Each row is a point on a landscape with many peaks, with its height.
From any point a climber steps to the highest of the 2 points nearest to it. It stops when none of these is higher. Distance is the straight distance between rows; heights are no part of it.
veluf height 177: [136 118 121 109 168 147 122 170  89 139  93  64 173 104 112 146 136 105
 102 177 131 117 145  88 166 144 142 177  69  99  61  85  75 145 188 128
 166 126]
kimub height 113: [112  98 108 127 213 158  86 150 137 133 127 112  77 121 122 123  64  89
 132  98 114 100 120 128 130 166 175 133  83  71 143 157  97 144 150 124
 157 120]
mome height 482: [151 152 134 147 108 113 117  85 121 124 138 161 127 109 145 116 157 132
 161 129 106 144 129 136 132 107  99 133 130 168 146 158 140 117  95 144
 101 127]
dor height 227: [125 155 139  98 166 159 111 164 180 148 130 165 126 134 121 125   4 111
 111  93  89 147 106 163 109 179 153 117 126  94 137 156 158  95 110 146
 108  86]
pep height 641: [138 126 169 120 142 119 119 126 128 170 103 118 184 147 103 124  89  96
 156 119 170 146  95 154  83 108  77 123 165 107  90 150 162 120 137 196
  83 126]
vudat height 343: [141 134 121 128 127 106 117 111 170 109 170 159  91  95 148 136 128 131
 134 115 104 108 144 110 115 143 133  97 146 128 160 154 168 111  99 104
 115 143]
Punub height 478: [128 108 133 141 135 162 173 136 104 146 122  84 173 158 141 117 146 123
 130 148 129 108 137 116 170 110 127 141 114 130  88  51  73 130 139 122
 161 116]
davu height 203: [153  93 124 112 156 141 115 126  91 151 130  76 144 108 129 137 144 103
 127 164 144 104 134  97 155 131 117 140 108  97  62  94 121 149 179 129
 150 126]
luvor height 656: [110 147 164 142 119 152 144 147 123 133  93 135 140 162 121 115 117 142
 152 106 110 139 122 161 135 122 130 144 137 136 129 110 109 114 117 155
 126 106]
goge height 146: [113  93 113 121 169 183 120 189 104 138 108  73 141 123 124 137  98  97
 132 146 119 117 121 112 134 137 168 143  97  79  84  89  56 138 168 122
 169 133]
dag height 449: [140  85 116 161 128 161 165 145  84 132 138  62 171 161 135 111 178 123
 128 140 134 134 108  85 162  91 137 161 104 129  90  84  62 150 126 104
 159 115]
Sef height 593: [175  94 128 167 126 137 163  39 118 139 163 121 121 141 157 107 173 121
 137 119 145 129 157 129 159 106  91 110 147 168 127 129 109 122 122 122
  92 114]
Roviz height 455: [ 99 130 106 149  59  95 172 116 130 106 149 117 144 148 124 120 174 164
 114 142 143 141 127 122 113 108 131 123 139 158 152 106 129 153 101  89
 125 157]
susev height 456: [114 155 155 106  85 103 142 157 147 129 136  80 178 117 150 170 113 144
  53 197 139 140 139 175 116 137 186 133 181 135 116  51  90 135 147 117
 149 163]
kino height 536: [112 102 148 137 136 141 154 136 119 158 125  88 143 154 123 133 116 125
 135 122 143 107 133 137 136 130 128 113 145 131 100  84 132 119 143 139
 121 133]
Gugas height 550: [121 132 133 151 127 170 107 136  88 122 120 102 110 128 137 122 151 132
 146 128  97 144 107 136 163  83 176 163 111 163 139 119  76 133 113 126
 146 127]
kevu height 157: [159 158 136 131 163 134 103 140 170 125 134 194 141 120 149  89  69 101
 151  94  86 156  87 153  97 108 132 132 143 145 161 183 156  58  95 176
  99  94]
peta height 517: [159 155 155 142 121 115  99 141 159 147 146 136 152 105 148 104  93 108
 139 120  98 156  85 155 106  92 180 129 148 144 161 166 148  69  86 149
  84 125]
fezu height 480: [158 102 142 151 155 163 130  81 156 129 122 185  83 121 116 127 133 148
 149 103 118 106 162 140 155 131  74  93 132 126 149 155 110 120 125 156
 117  78]
balu height 215: [130 100 132 101 172 151 121 114 128 166 131 101 121 109 135 144 111 103
 127 149 142  91 156 129 158 141 107 123 121 113  69  95 125 135 160 130
 119 124]
Kuluv height 333: [121 175 150  82 133 114 111 135 109 111  93 127 102  91  91 131 117 134
  88 174 123 137 147 141 107 167 159 193  68 122  90 119 127 147 184 115
 162 144]
movit height 557: [152 101 149  98 150 104 158 123 184 160 170 111 137 108 160 132  71 107
 110 146 138 109 122 161 109 126 168  79 186 117 154 155 151  77 124 128
  61 146]
nosi height 212: [114  82 100 126 151 153 120 160 124 135 137  81 106 130 146 140 116 112
 128 111 120  96 109 109 145 114 162 105 133 113 132 120 106 130 135 117
 136 142]
rebi height 423: [101 126 103 151  77 109 137 137 126 117 167  96 126 134 142 116 175 138
 113 128 129 141  92 133 115 105 161 128 134 152 161 121 120 140 102 102
 135 178]
tufaf height 191: [147  85 101 132 177 147 126 162  82 132 110  67 151 115 120 135 153 100
 117 150 130  99 130  67 157 144 108 166  63  82  65 105  94 149 177 126
 164 120]
Lur height 281: [136 104  97 147 109 123 119  85 110 105 139 148 103 108 119 131 195 155
 152 120 129 118 142  96 153 102  81 124 100 148 130 134 108 170 139  99
 136 124]
Gite height 329: [115 141 113 139 105 151 141 150  99  97 106 149 101 143 113 143 164 149
 130 114 111 136 134 114 141 126 102 159 103 139 127 112 115 151 130 107
 169 132]
mab height 489: [128 118 106 129  91 107 160 100 112 107 150 118 124 132 140 144 191 149
 122 147 141 112 156 110 137 119 126 124 128 170 128  97 139 159 118  80
 135 159]
Puver height 244: [ 99  91 100 146  86 102 129 174 108 103 130  85 133 149 124 124 151 128
 131 102 141 138  80  91 119  89 122 124 123 109 155 138 142 161 107 135
 139 165]
tege height 462: [151 127 143 138 128 131 136  69 129 141 147 136 117 100 137 123 155 126
 151 129 126 116 147 141 137 127 112 110 137 143 139 151 143 118 116 130
  83 122]
nikek height 368: [100  95 108 147 137 161 132 153 143 114 111 163  98 146  96 130 112 136
 157  78 110 134 132 118 133 123 102 110 127 104 164 145 113 124 121 142
 148 107]
fase height 472: [119 134 123 110 121  94  79 171 129 129 118 127 124 105 108 126 103 100
 120 118 130 141 114 118 100 142 130 125 127 105 118 159 181 136 127 123
 134 148]
Ridi height 292: [142 110 101 127 135 147 116  93 102  93 119 131  77 110 105 142 188 149
 147 115 108 125 140  86 165 110 101 146  73 144 135 131  92 175 138 104
 174 120]
seren height 504: [116 149 130 148  87 100 144 100 139  98 129 171 112 129 139 129 168 152
 150 128 119 146 163 140 119 116 107 114 140 158 157 135 151 123 102 125
 115 123]
sul height 369: [130 108 104 146 125 116 132 158  68 132 119  63 191 149 110 127 162 114
 108 145 171 132 110  32 133 104  76 166  93  92  74 112 140 162 166 136
 146 125]
lazu height 560: [107 144 123 163  86 104 187  83 124 104 131 177 145 172 109 125 173 159
 148 140 174 155 161 138 115 131  72 117 150 134 147  86 135 141 116 141
 110  95]
Lut height 588: [121 136 147 131 103 123 144 146 110 147 125  84 144 132 135 131 126 137
 112 154 156 139 129 141 128 124 160 126 150 149 122  86 119 126 134 125
 135 150]
Sinum height 162: [110 109 113 113 148 156 123 208 100 138 100  54 169 118 130 149 122  98
  94 167 118 128 127  91 129 144 163 178 107  84  80  81  66 134 167 130
 182 129]
Muk height 437: [140 104 147 118 136 152 139  85 138 166 152 122 127 115 155 123 122 119
 132 134 127  89 158 165 149 140 127  97 140 127 113 120 132 105 130 128
  90 132]
silav height 548: [115 155 149 144 100 117 155 113  95 148 123 113 171 174 131 126 144 153
 125 156 156 149 133 150 124 122 128 147 158 153 118  86 119 134 125 131
 127 142]
nas height 68: [148 112 123 158 159 148  80  83 115 127 117 144  73  99 138 104 134 119
 171  94  96 114 106 120 148 108 130 123  88 130 159 185  88 117 118 164
 112 108]
raliz height 385: [114 126 111 153  83 134 139 161 120 109 153 126 102 147 150 130 140 148
 125 115 103 143  99 144 132 103 181 132 137 156 171 129 104 126  82 101
 136 168]
kulo height 372: [125 179 136 141 102 129 120 109 138  78  85 211  93 122  97 135 145 158
 141 119 124 168 169 122 119 154  69 131 101 147 153 140 158 148 116 130
 147  93]
kel height 366: [ 94 139 103 112 104 127 120 173  70 110 109  88 139 105  83 154 154 134
 116 142 138 133 109  73 123 111 116 172  91 113  98 130 142 158 164 128
 168 157]
Tad height 307: [137 120  98 135 125 164 147 116  96  94 104 142 120 140 105 134 185 164
 142 120 110 126 138  93 175 102 110 159  86 151 126  94  95 160 146 100
 193 109]
Netev height 255: [ 91 146 131 101 160 146 127 169 168 122 113 174 128 159  97 124  18 135
  96  93 114 146 127 155  88 185 131 102 143  90 136 139 172 103 114 120
 129 102]
vuv height 316: [ 98 111 108 144 119 148 132 180 158 128 154 129 107 155 143 124  88 130
 118 103  94 116 120 150 125 123 191 106 163 131 176 121 126 117  93  84
 136 132]
Tibon height 473: [119  92 117 120 136  95  80 176 146 136 125  94 142 108 113 121  88  74
 129 116 142 142  71 113  90  95 132 112 153  93 128 188 169 120 123 146
 112 156]
Bulez height 394: [128 158 125  84 146 143 127  92 106 107 108 117 100 106 101 140 155 160
 114 175 108 123 144 120 160 138 144 192  61 154  86  94 106 158 163  95
 162 134]
Guvo height 601: [139  89 130 114 168 115 142 125 189 148 152 128 158 139 143 124  72 104
 139 109 138 116  98 140 106 108 146  77 188 114 164 172 149  85 112 150
  72 137]
Livus height 666: [133 140 168 129 141 140 131 121  95 162 112 118 192 160 102 128  88 113
 152 133 167 141 127 146 127 121  90 140 138 104  90 113 140 112 144 192
 104 116]
fatom height 433: [155 100 120 178 117 158 169  90 152 115 147 179  84 133 141 125 182 177
 143  96 113 118 179 126 152 114 100 103 140 154 176 136 100 110 109 120
 127 112]
gegip height 308: [ 88 148 105 107  87 101  92 196  99  95 114 114 118 104 106 153 127 133
  89 142 133 133 118  96 103 153 144 151 124 125 123 133 175 151 137  98
 181 174]
kopa height 534: [105 152 114 158  76 102 174 100 129  74 122 177 118 153 120 127 191 179
 137 136 147 149 170 122 115 135  72 114 138 145 172 120 148 145 119 124
 123 113]
kes height 88: [149  72  84 134 193 173 100 123 156 133 149 139  59 127 145 121  75 129
 155 100 106  74 133 116 156 143 140  87 117  91 165 149  76 134 134 111
 141 110]
kazi height 619: [113 127 123 141  96  90 167 108  94 125 132 106 191 170 123 138 141 123
 137 146 191 148 133 104 105 112  87 130 133 110 112 100 147 151 136 153
 112 132]
lunu height 442: [125 147 118 128 122 103  87 139 145 105 111 162  94 116 114 141 113 120
 116  99 108 129 123 109 108 150 108 119 102 115 145 170 174 135 115 120
 136 131]
Duves height 461: [148 141 129 148 107  83 116 163 183 128 164 143 154 111 164 102 118 125
 138 124  95 173  81 144  70 104 203 115 153 138 165 169 152  69  80 122
 104 146]
vel height 568: [137 174 167 135 112 124 117 136 134 146 131 136 147 127 153 113  92 123
 131 139 100 153 108 170 116 108 183 153 150 161 136 142 120  93  86 152
 102 143]
Lovuf height 409: [122 179 148 105 109 100 113 124 111 112  99 165 119 116 109 142 126 120
 134 155 139 138 156 132 121 146  97 146 120 119 111 131 183 129 129 131
 123 132]
Fonil height 438: [145 143 143 118 130 141 114  63 118 132 113 145 113  88 115 132 164 146
 146 154 126 121 143 132 150 151 104 149 102 152 101 141 136 144 141 128
 127 122]
gukod height 411: [146  78 109 168 128 176 152 111 138 105 126 162  89 152 124 118 165 154
 150  92 119 104 149 123 158 102  95  98 135 142 166 115  72 142 110 116
 143 101]
tasip height 230: [110  94 107 142 118 135 129 170 112 125 125 102 128 138 116 130 138 123
 130 111 133 122 107  94 126 100 122 121 133 121 128 116 119 148 132 124
 146 147]
reb height 309: [114 187 144  83 104  79 129 117  90 129 108 116 164 114 104 156 167 159
  81 195 156 149 135 110 110 136 138 180 140 150  86  87 161 148 160 105
 156 152]
Fipur height 319: [113 212 172  92 116 105 130 113  85 129  78 132 170 139 101 161 138 162
 103 197 164 152 143 124 117 138 133 184 132 126  89  82 140 139 151 142
 144 133]
Naguf height 584: [162 127 171 143 143 138 112  87 120 175 134 103 160 116 153 104 133 111
 164 122 126 132 100 166 144 100 118 129 155 149 121 154 117  95 122 180
  70 103]
pef height 502: [120  81 139 150 133 152 185 129 119 148 135  87 175 174 135 120 151 120
 119 138 162 118 141 133 150 124 104 117 130 127 107  65  95 120 138 125
 126 116]
napo height 347: [103 124 114 133 115 155 126 160 121 100 100 166  98 149  98 150 130 148
 144  87 114 129 134 121 143 141 102 126  97 101 140 124 112 150 137 125
 169 112]
gil height 408: [126 126 102 136 109  92  97 163 173 114 175 133 123 126 150 116 107 114
 121 102  96 147  94 123  97 106 180 106 146 129 180 174 145  98  79  98
 116 150]
vaso height 444: [150 112 115 129 134  96  63 141 131 147 140  91 130  73 135 126 111  93
 139 126 119 127  71 116 115  97 139 108 141  99 141 185 148 119 112 146
  97 147]
nadam height 283: [ 77 124  97 120  79  91  92 205 105 105 124 107 123 122 111 128 133 123
 102 112 126 146  97  91  95 115 149 136 121 123 144 147 172 147 109 101
 160 159]
tiz height 425: [142 179 158 110 126 121 108  76 105 124  99 151 138 102 116 129 145 131
 150 158 129 138 146 142 119 156  93 162 101 134 100 135 158 132 140 161
 116 120]
numar height 706: [110 165 172 120 132 150 135 139 117 141  91 149 162 151 114 126  91 121
 149 136 139 154 129 173 116 136 113 144 136 124 117 106 139 102 139 179
 107 117]
mudot height 327: [113 190 160 112 104  93 154 132  87 140 105  98 205 156 106 156 152 154
  98 182 177 155 123 115 111 128 123 178 135 126  89  64 135 144 164 154
 142 140]
kavu height 80: [168  87 103 137 184 147  75  90 151 130 154 128  56 103 139 116  97 128
 155 103 103  82 114 110 144 120 138  93 121 104 178 187  84 129 123 120
 117 120]
gazu height 391: [ 99 188 138 120  93 119 129 131 117  87  97 181 125 152 103 137 134 158
 150 129 128 153 153 118 100 143  85 143 121 127 130 118 165 138 116 128
 131 110]
bozin height 431: [119 146 165 108 100  92 144 133 119 150 116  85 201 129 149 157 133 135
  67 205 180 134 145 155 123 137 164 137 169 123 112  48 116 135 147 126
 138 157]
Favir height 620: [157 109 166 128 136 112 128  98 123 165 130 105 195 123 134 109 107  86
 138 138 153 151 105 144 105 101 111 112 156 125  99 146 148 124 132 190
  67 127]
kudo height 330: [106 141 113 104 159 136 115 157 160 111 115 159  78 124 110 130  67 121
 106  99  97 127 133 156 123 189 146 130  90  99 127 149 139 129 139 109
 154 116]
gemez height 573: [168 120 127 172 124 129 167  49 114 132 140 155 136 140 135 101 208 143
 146 111 142 142 163 137 163 104  72 132 139 172 150 130  92 126 116 146
  99  85]
Depir height 268: [121  94  82 167  86 117 119 125 104 114 138 114 109 124 121 126 184 140
 146 111 139 128 103  78 152  85 110 121 104 141 135 131 124 168 126 108
 138 140]
Bubas height 54: [125 120 130 136 113 118  92 122 105 122 132 119 106  97 119 133 147 129
 141 131 120 107 121 110 135 117 112 128 104 144 128 150 147 153 120 131
 120 144]
vovov height 681: [142 166 174 103 129 156 121  99 118 147 105 114 114 104 140 141 136 130
 112 176 123 129 156 168 142 134 180 163 132 154  89 102  97 115 148 117
 150 122]
falu height 547: [115  91 121 117 144 119 143 160 172 138 130 129 147 155 122 120  77 115
 123  87 133 114 102 131  92 116 134  92 168 111 147 165 175 117 101 135
 104 145]
zetod height 392: [123 111  90 129 123 137 140 150  74 118 120  81 146 121 108 134 169 123
 119 139 147 124 117  50 149 105  99 162  94 116  93 113 120 169 157 114
 164 139]
tiv height 397: [150 166 114 127  99  85  86 125 168  80 135 206  84  79 133 122 144 135
 124 103  82 147 127  95  98 149 114 119 118 149 151 184 189 130  87  97
 137 123]
luto height 174: [158 137 124 111 192 145 102 132 182 144 142 178 116 114 136 102  50 115
 142  88  82 142  81 145 104 135 152 118 126 120 165 189 153  83 110 159
  96  96]
Zera height 457: [161 108 139 161 131 145 148  92 152 114 118 172 103 135 136 112 155 149
 158  93 116 127 154 134 134 112  94  96 161 159 176 159 118 120 100 145
  93  92]
fofu height 418: [138 155 107 126 121 112  71 131 158  92 130 176  84  95 140 127 127 130
 131 109  96 126 115 105 124 145 148 130  96 137 153 184 153 136  94 103
 154 130]
num height 526: [167 126 155 141 160 153 164  75 155 143 132 170 129 145 146 101 106 140
 165  99 130 114 142 163 130 141  78 115 168 154 148 148 136  82 117 175
  66  83]
kaba height 325: [154 118 122 114 157 123 139 122 187 129 174 170 103 113 164 128  91 123
 132 102 106  93 141 121 112 145 143  71 160 128 173 176 167  84  96  99
  91 130]
funo height 527: [136 132 126 119 107 116 154  97 127 132 144  97 136 118 144 133 169 140
 109 171 136 105 152 135 142 132 146 122 138 167 108  94 124 126 143  82
 127 151]
Resa height 410: [133 115 130 120 147 136 117 124 155 152 151 114 111 111 138 117  99 121
 149 117 120  90 135 142 135 117 143 111 158 135 131 143 134 111 126 129
  97 129]
fopal height 373: [120 144 128 141  85  99 118 145 148 113 152 139 132 126 153 115 130 123
 122 125 107 153 102 131  95 122 159 123 140 152 144 152 158 120  80 117
 116 154]
fugu height 260: [ 85 120 102 137  93 116 104 190 109  92 119 124 121 121 110 128 147 118
 143  96 132 158  87  74 100 104 106 130 104 113 148 161 153 158 109 122
 150 149]
let height 279: [106  96  95  87 167 130  85 189 144 106 145 120  77 110  98 135  70 101
  87  90 123  93 119 119 109 177 139  93 133  83 129 159 153 143 155 112
 160 136]
gesuf height 612: [129 150 149 143 124 132 134 126 122 156 116 142 154 149 138 113 126 127
 146 121 130 149 109 173 115 114 148 136 165 158 138 130 122  89 102 160
 105 121]
mol height 505: [118 119 128 124 118  98 107 145 157 125 122 130 134 115 119 128 107 109
 133 104 135 140  99 134  89 119 122 106 162 122 133 173 175 121 130 137
 103 159]
voze height 561: [135 173 171 115 110 124 119 132 161 152 127 113 127  93 171 137  94 118
  88 178 113 139 138 185 126 143 221 138 166 153 123 134 106 102 122 111
 129 146]
zub height 600: [101 156 149 141 114 118 169 106  84 122 121 129 192 192 102 125 154 126
 152 133 194 166 126 134 108 127  71 133 139 110 120 102 146 136 131 169
  97 101]
Ter height 581: [107 161 155 150  95 114 167  97 112 121 124 149 163 174 126 105 148 139
 164 126 156 159 138 151 120 124  77 131 150 138 156 104 134 122 112 166
 100 108]
mubuf height 339: [103 151 136 128 119 119 165 167  78 132 109  93 193 174 115 152 151 134
 112 157 170 144 129 104 116 124 117 154 126 103  97  63 133 145 167 130
 149 142]
sagap height 74: [164  93 118 147 174 154 102  84 125 136 138 141 103 111 133 106 106 121
 169  89 113  94 111 114 146  93 123 103 132 118 164 178  93 121 121 152
  99 115]
Lat height 261: [111  81  84  98 173 128  94 158 145 118 134 110  80 101 109 151 110 111
 111 113 124  71 144 125 137 180 115  95 126  82  98 151 144 142 159 112
 157 142]
vura height 99: [128  99 110 121 191 176  92 128 135 127 128 140  66 117 135 114  86 132
 146  96  92  96 131 135 147 164 166 107  84  70 156 144  71 137 145 121
 162 116]
fifu height 353: [127 122 128 129 129 122 158 149  70 137  96  82 193 168 109 137 157 130
 119 146 181 144 133  72 132 134  82 169 110  93  72  78 134 164 184 133
 151 120]
Vabom height 370: [160 129 120 103 174 159 135  74 112 113 116 121 107 111 120 131 184 148
 134 158 105 104 149 119 184 134 119 176  66 144  80  81  85 156 169  91
 171 107]
risap height 490: [128  77 123 121 118 104 159 101 144 157 157  92 136 132 148 143 154 114
 103 147 159 100 143 131 141 128 132  99 151 130 109  80 121 135 132  93
 127 143]
Nipad height 503: [155 135 150 129 171 183 131  90 152 148 113 188 105 123 126 107  98 135
 164 103 107 106 135 163 152 133  80 116 146 137 146 155 115  94 134 185
  98  67]
semov height 344: [111 102 121 160 107 154 144 152 147 140 153 133 124 180 154 114 125 139
 142 104 104 144 113 152 137 112 164 110 149 144 166 112  92 115  93 114
 128 138]
namat height 282: [110 138 113  94 169 124 133 158 197 126 133 175 122 142 129 143  43 114
 106  76 113 124 141 133  99 179 114  83 152 106 138 149 177 102 124 110
 121  99]
pasez height 603: [161 130 175 150 135  98 145  77 112 172 159  99 193 134 155  93 143  97
 131 146 149 143 107 162 131  94 114 129 147 145 113 142 116 112 131 189
  68 133]
Genu height 380: [130 150 137 122 147 148  92 129 128 145 122 135 104 118 128 128  95 120
 134 117 106 113 119 145 131 140 145 129 118 118 124 146 131 122 132 144
 128 132]
Zif height 246: [124 100 115  90 167 125 110 127 155 134 130 135  83 104 107 137  81 110
 106 131 137  72 153 140 121 199 104  85 123  96 109 140 151 138 167 131
 132 137]
lubiv height 501: [133 168 164 103  91 107 126 164 157 153 131  86 145  97 169 157  95 121
  68 176 127 133 132 173 125 125 220 136 175 153 136  90  87 128 127 113
 146 154]
Sefo height 61: [158 113 108 145 119 128  88  88 104 115 129 125  90  90 128 122 157 111
 158 111 112 107 109 111 149  92 128 115  99 133 141 182 114 145 110 138
 124 139]
nutoz height 420: [136 106 110 150 118 137 167 159  67 128 116  71 172 157 118 120 183 134
 121 135 145 135 103  50 155 111 107 166  75 126  94  86  99 155 157  99
 158 106]
gofi height 128: [103 108 114 116 177 171 105 178 130 135 119  90  92 122 125 138  77  94
 128 117 116 108 117 140 141 143 174 133  86  72 106 125  79 135 158 125
 162 123]
supi height 419: [133 153 133 113 139 145 109  88  85 118 105 127 109 112 103 142 179 145
 140 149 114 135 122 111 150 126 121 180  73 154  97 127 113 163 153 130
 150 122]
geben height 362: [113 191 136  65 129 112 135 110 120 111  90 125 101  92  95 149 140 155
  89 200 116 134 142 133 135 153 165 200  83 152  90 102 118 144 160  94
 172 154]
Konas height 565: [149 117 170 138 169 145 137 100 127 171 130 128 159 145 146 107  84 106
 144 106 128 135  99 174 144 105 131 118 170 131 127 140 102  97 122 194
  62 103]
bas height 361: [107 157 121 116  88  92 113 166 147  92 134 172 132 119 142 128 118 120
 122 124 120 170 132 113  85 138 133 109 135 140 147 146 197 114  93 100
 136 147]
tomud height 556: [149 150 147 151 104 130 160  59 103 147 136 138 149 143 145  93 187 147
 145 137 151 150 141 146 149  96 105 154 130 186 129 124 106 133 124 142
  92  94]
tesus height 381: [117 166 114 127  81  70 120 146 165  72 144 186 103 113 148 137 152 145
 112 120 114 146 144  97  87 137 110 107 128 142 157 166 200 131  82  74
 138 144]
Bisem height 390: [120  67  85 170 125 155 139 141 145 112 135 157  93 164 110 132 132 150
 150  64 119 128 129 105 141  98 101  85 143 114 170 136  94 146 101 130
 143 121]
Bida height 303: [101 117  97  97 164 144  98 188 153 116 132 142  79 116 121 133  81 112
  98 104 113  86 151 146 124 190 168 118 103  86 125 132 139 135 156  92
 177 130]
feze height 613: [124 139 155 132 124 156 129 123 115 139 119 110 120 126 144 131 159 142
 143 150 118 140 136 147 168 112 165 158 115 157 104  92  98 135 131 113
 149 120]
pom height 355: [123 134 129 122 150 143 107 134 149 124 109 176  91 120 128 123 107 129
 133  99  99 129 147 154 133 164 129 129  91 108 138 147 129 134 129 147
 151 108]
sonum height 621: [154 189 187  90 132 137 101 113 144 153 113 109 124  92 162 154  93 133
  96 191 117 136 145 184 152 142 198 166 163 149  95 101  96 117 152 127
 137 138]
vus height 463: [120  74 117 114 123  98 155 138 136 156 161  72 170 139 146 143 142 108
  78 165 180 100 143 145 129 141 136  89 184 115 100  61 105 124 141 117
 118 158]
togi height 618: [167 100 133 147  96 101 172  53 114 137 169 112 144 147 144 116 191 122
 127 146 168 117 145 128 141 114 102 117 126 152 115 105 126 133 121 119
  98 130]
laf height 302: [133 121 101 109 152 116 117 151 200 118 156 167 101 129 140 143  64 127
 105  88 104 109 144 113 107 157 121  67 157 103 163 181 183  95 117  98
 110 121]
Zopep height 363: [126 123  84 137  96  73 111 134 159  91 153 163  77 102 137 140 151 147
 138 110 106 131 140  96 109 128 122 105 127 135 154 164 171 128  85  86
 123 169]
ruli height 356: [137 180 158 127 107 127 143  77 117  99  94 183 102 115 113 128 159 160
 148 124 112 134 168 143 123 131  82 148  97 165 138 142 137 130 119 125
 128  95]
gubuv height 546: [141 114 163 145 140 150 170  92 123 162 132 153 156 163 146  93 123 115
 152  96 152 146 130 173 135 112  97 116 168 148 141 137 114  89 115 185
  63  96]
deza height 439: [112 116 138 127 113  97 175 137 125 170 136  75 198 163 126 145 136 118
  70 185 191 119 139 151 119 148 133 113 176 100  98  41 118 131 144 132
 136 151]
savig height 229: [123 112 137  88 182 162 118 129 144 150 113 128 101 118 106 138  83 113
 136 124 136  89 163 153 140 181 104 110 104 102  80 118 130 127 170 152
 128 122]
Zare height 199: [125 128 126 117 168 157 129 168 184 140 132 179 124 147 133 113  25 118
 130  88  98 149  96 149 111 138 156  97 143 122 173 164 149  82 109 141
 110  98]
bag height 540: [140 154 144 147  96 116 178  74  97 146 139 115 177 158 140 109 182 132
 120 155 170 163 133 157 134 106 123 162 133 167 114  96 108 117 126 135
 109 127]
deton height 651: [128 101 120 133  99  91 170  92 123 130 151 123 164 166 122 116 169 134
 138 153 171 128 136 136 115 138  92 101 138 125 114 104 142 133 124 134
 100 142]
Fab height 364: [112 136 102 129 111 121 107 170 168 128 175 122  94 119 160 129  94 127
 101 106  90 105 109 123 118 131 202 103 152 135 184 162 126  99  85  85
 129 137]
dezu height 337: [ 99 155 108  96 101 112 106 164  93 103  96 110 111  99  96 147 143 144
  97 149 140 122 136 101 116 150 141 168  73 116 119 138 144 160 159 114
 165 160]

Where does a climber stop that starts at each point below?
luto -> tesus
sagap -> deton
Zif -> deton
Depir -> numar
fatom -> numar
tege -> deton
